A landscape with many peaks, sampled at points; each row gives a point and its height.
A climber steps from a point to the highest of its 3 nearest points, and stops where none of them is higher. Distance is the straight distance between rows; heights are no part of it.
letuv: [171 121 144 127 106 138 185 101 204 181 136  96  88]  (h 424)
ros: [116 119 110 131 141 125  88 150  79 100 128 131 164]  (h 686)
pok: [ 73 175 133 141 150  95  81 154 130  70 115 143 128]  (h 214)
mus: [113 125  98 120 172 115  91 144  59  75 133 113 164]  (h 653)
pez: [ 97 145 104 143 179  98  80 150  77  69 130 109 155]  (h 654)
moget: [ 80 152 137 141 100 128  91 152 102 120 120 137 132]  (h 390)
let: [143 111 129 107 144 137 132 121 130 141 124 160 143]  (h 754)
kisen: [113 129 149 127 120 126 123 138 136 141 116 157 146]  (h 425)
temut: [195  95  84 116  80 164 194 111 142 161 160  99  92]  (h 702)
dufit: [120 125 124 121 150 119 108 145 115 117 121 154 158]  (h 449)
gigu: [178 110 104  93 137 152 194  98 167 171 135 137 100]  (h 258)
pudap: [ 91 143 134 133 123 116  98 139 120 111 119 155 142]  (h 282)
reda: [193  99 100 101  97 158 194 107 154 162 150 112  95]  (h 524)
firo: [171 119 132 114 114 135 185  96 189 169 128 111  98]  (h 384)
digeg: [157 100 114  98 153 146 147 114 128 144 134 161 145]  (h 618)
lagud: [ 97 132 104 144 163 104  73 142  48  74 139  92 139]  (h 795)
Peb: [ 56 181 134 148 153 100  67 156 110  50 124 129 113]  (h 179)
kelig: [ 99 145 153 146  93 120 119 131 140 137 111 148 135]  (h 611)
nura: [ 97 147 141 120 141 110 118 137 156 127 104 160 138]  (h 185)
kot: [ 93 146 121 140 128 114  87 149  89 101 123 129 139]  (h 349)
konid: [ 85 156 125 133 166 101  84 151 118  96 107 143 154]  (h 263)
Sig: [187  94  96  85 132 165 186 109 152 154 148 136 105]  (h 351)
pag: [145 122 175 149  84 136 149 118 172 175 129 110 113]  (h 417)
lezu: [170  95 106  96 136 163 159 115 126 142 143 147 124]  (h 508)
zaged: [135 115 128 129  94 153 101 133  71 124 135 129 144]  (h 373)
zumo: [137 119 167 154  61 141 145 118 136 168 134 120 116]  (h 172)
Pasi: [ 75 163 117 139 152 105  74 147 101  76 122 134 139]  (h 288)
vog: [184 110 138 151  49 154 165 111 147 174 145  82  89]  (h 430)
Rab: [106 133 143 138  85 127 115 128 117 132 121 143 133]  (h 495)
badut: [ 81 160 118 138 222  79  92 143 108  60 113 122 152]  (h 726)
Runim: [ 71 167 125 134 173  97  88 151 140  87 110 150 143]  (h 196)
Tamo: [131 122 167 150  97 120 148 119 174 173 125 136 122]  (h 624)
Zepez: [187 118 137 130  89 144 180 107 180 182 143  88  95]  (h 479)
duvig: [ 72 175 136 147 202  82  86 154 142  51 108 128 141]  (h 693)
vol: [102 136 127 135  90 134  94 141  85 118 127 138 138]  (h 426)
bet: [195 116 102 114  98 139 195 100 187 183 139  96  84]  (h 415)
nek: [109 125 111 116 189 112 105 144 114  99 104 144 168]  (h 348)
kegud: [136 109 115 111 165 125 121 135 108 125 126 149 162]  (h 568)
fuf: [163 113 145 135 100 143 173 106 180 176 134 127  97]  (h 369)
Nev: [181 103 116 104 103 166 168 111 118 153 148 137 118]  (h 440)
dogi: [134 120 155 119 136 126 153 104 173 162 110 155 125]  (h 570)
kuva: [110 127 133 111 164 112 117 131 139 132 105 166 157]  (h 202)
porav: [100 139 163 167  63 119 117 126 142 151 113 122 123]  (h 835)
Redu: [201  94 113 131  54 173 184 113 114 161 155  95  92]  (h 684)
bibar: [164  98 138 133  65 169 144 125  98 151 142 117 115]  (h 431)
Kes: [184  94 116 117  70 174 168 116 110 152 157 118 106]  (h 809)
mil: [ 97 134  94 140 198 100  90 138  55  70 137  96 152]  (h 709)
lub: [126 118 126 122 127 135 114 139 102 129 130 141 151]  (h 477)
zarit: [157 118 147 131  94 151 152 117 146 168 130 139 120]  (h 482)
lamal: [ 97 123 107 128 148 119  82 150  54  85 129 106 154]  (h 736)
lep: [180 112 156 150  68 149 163 107 174 176 138  79  93]  (h 833)
nege: [171 108 140 127  82 161 166 107 146 167 145 118 108]  (h 323)
pudof: [171 124 156 144  84 137 160 111 212 191 132  79  95]  (h 404)
suve: [138 116 154 140  80 149 133 125 115 160 134 130 124]  (h 34)
gelib: [131 127 143 114 142 128 134 113 168 148 110 167 145]  (h 342)
Ber: [ 74 168 122 129 213  81  90 149 129  63 111 135 151]  (h 703)
zavit: [ 69 174 133 146 128 110  72 156  99  68 129 121 124]  (h 231)
Meri: [120 129 162 135 116 121 140 116 166 158 114 146 128]  (h 826)
Veg: [130 112 136 105 141 124 136 114 147 148 114 164 139]  (h 547)
Kidez: [ 54 174 143 153 170 105  58 158  96  47 135 104 111]  (h 124)
vufor: [149 110 132 103 133 143 162 115 170 165 124 154 123]  (h 341)
Fedo: [106 138 113 128 165 111  96 147 103  90 116 140 158]  (h 379)
lusan: [ 66 159 134 146 155 114  59 146  60  46 148  85 109]  (h 55)
mefi: [ 85 154 106 140 210  88  94 150  90  63 124 119 157]  (h 673)
lis: [109 123 103 126 188 106  99 139  87  93 121 133 163]  (h 496)
tezo: [191 105  72  93 113 153 206  96 169 171 144 110  84]  (h 407)
lev: [173 118 126 104 131 126 191  97 205 178 125 113  92]  (h 334)
kiso: [144 109 132 118 111 151 139 117 123 155 136 147 134]  (h 554)
Pagu: [ 97 129  96 133 234  91 113 133  69  69 120 103 165]  (h 436)
Vap: [135 122 146 123 115 139 152 116 153 161 123 142 125]  (h 629)
kofir: [ 67 167 146 146  95 112  88 146 120 106 113 140 124]  (h 344)
zapi: [176 101 128 114  93 151 158 119 130 159 142 141 117]  (h 315)

Call two points neighbours if one is among the 3 nearest of the other. Go from one point of each pair to the other, from neighbour to neighbour, staying as high as possible. Name the lowest point that can't be avoided.
lep, temut | vog
Meri, let | kiso
let, Kes | Nev
badut, lagud | pez

For each start below, name the point where the climber stops.
bet | lep
letuv | lep
Rab | porav
kuva | let
pudap | let
kot | porav
nek | lagud
kisen | porav
zarit | Meri
vufor | Meri
kofir | porav
Fedo | lagud
ros | lagud
lub | let
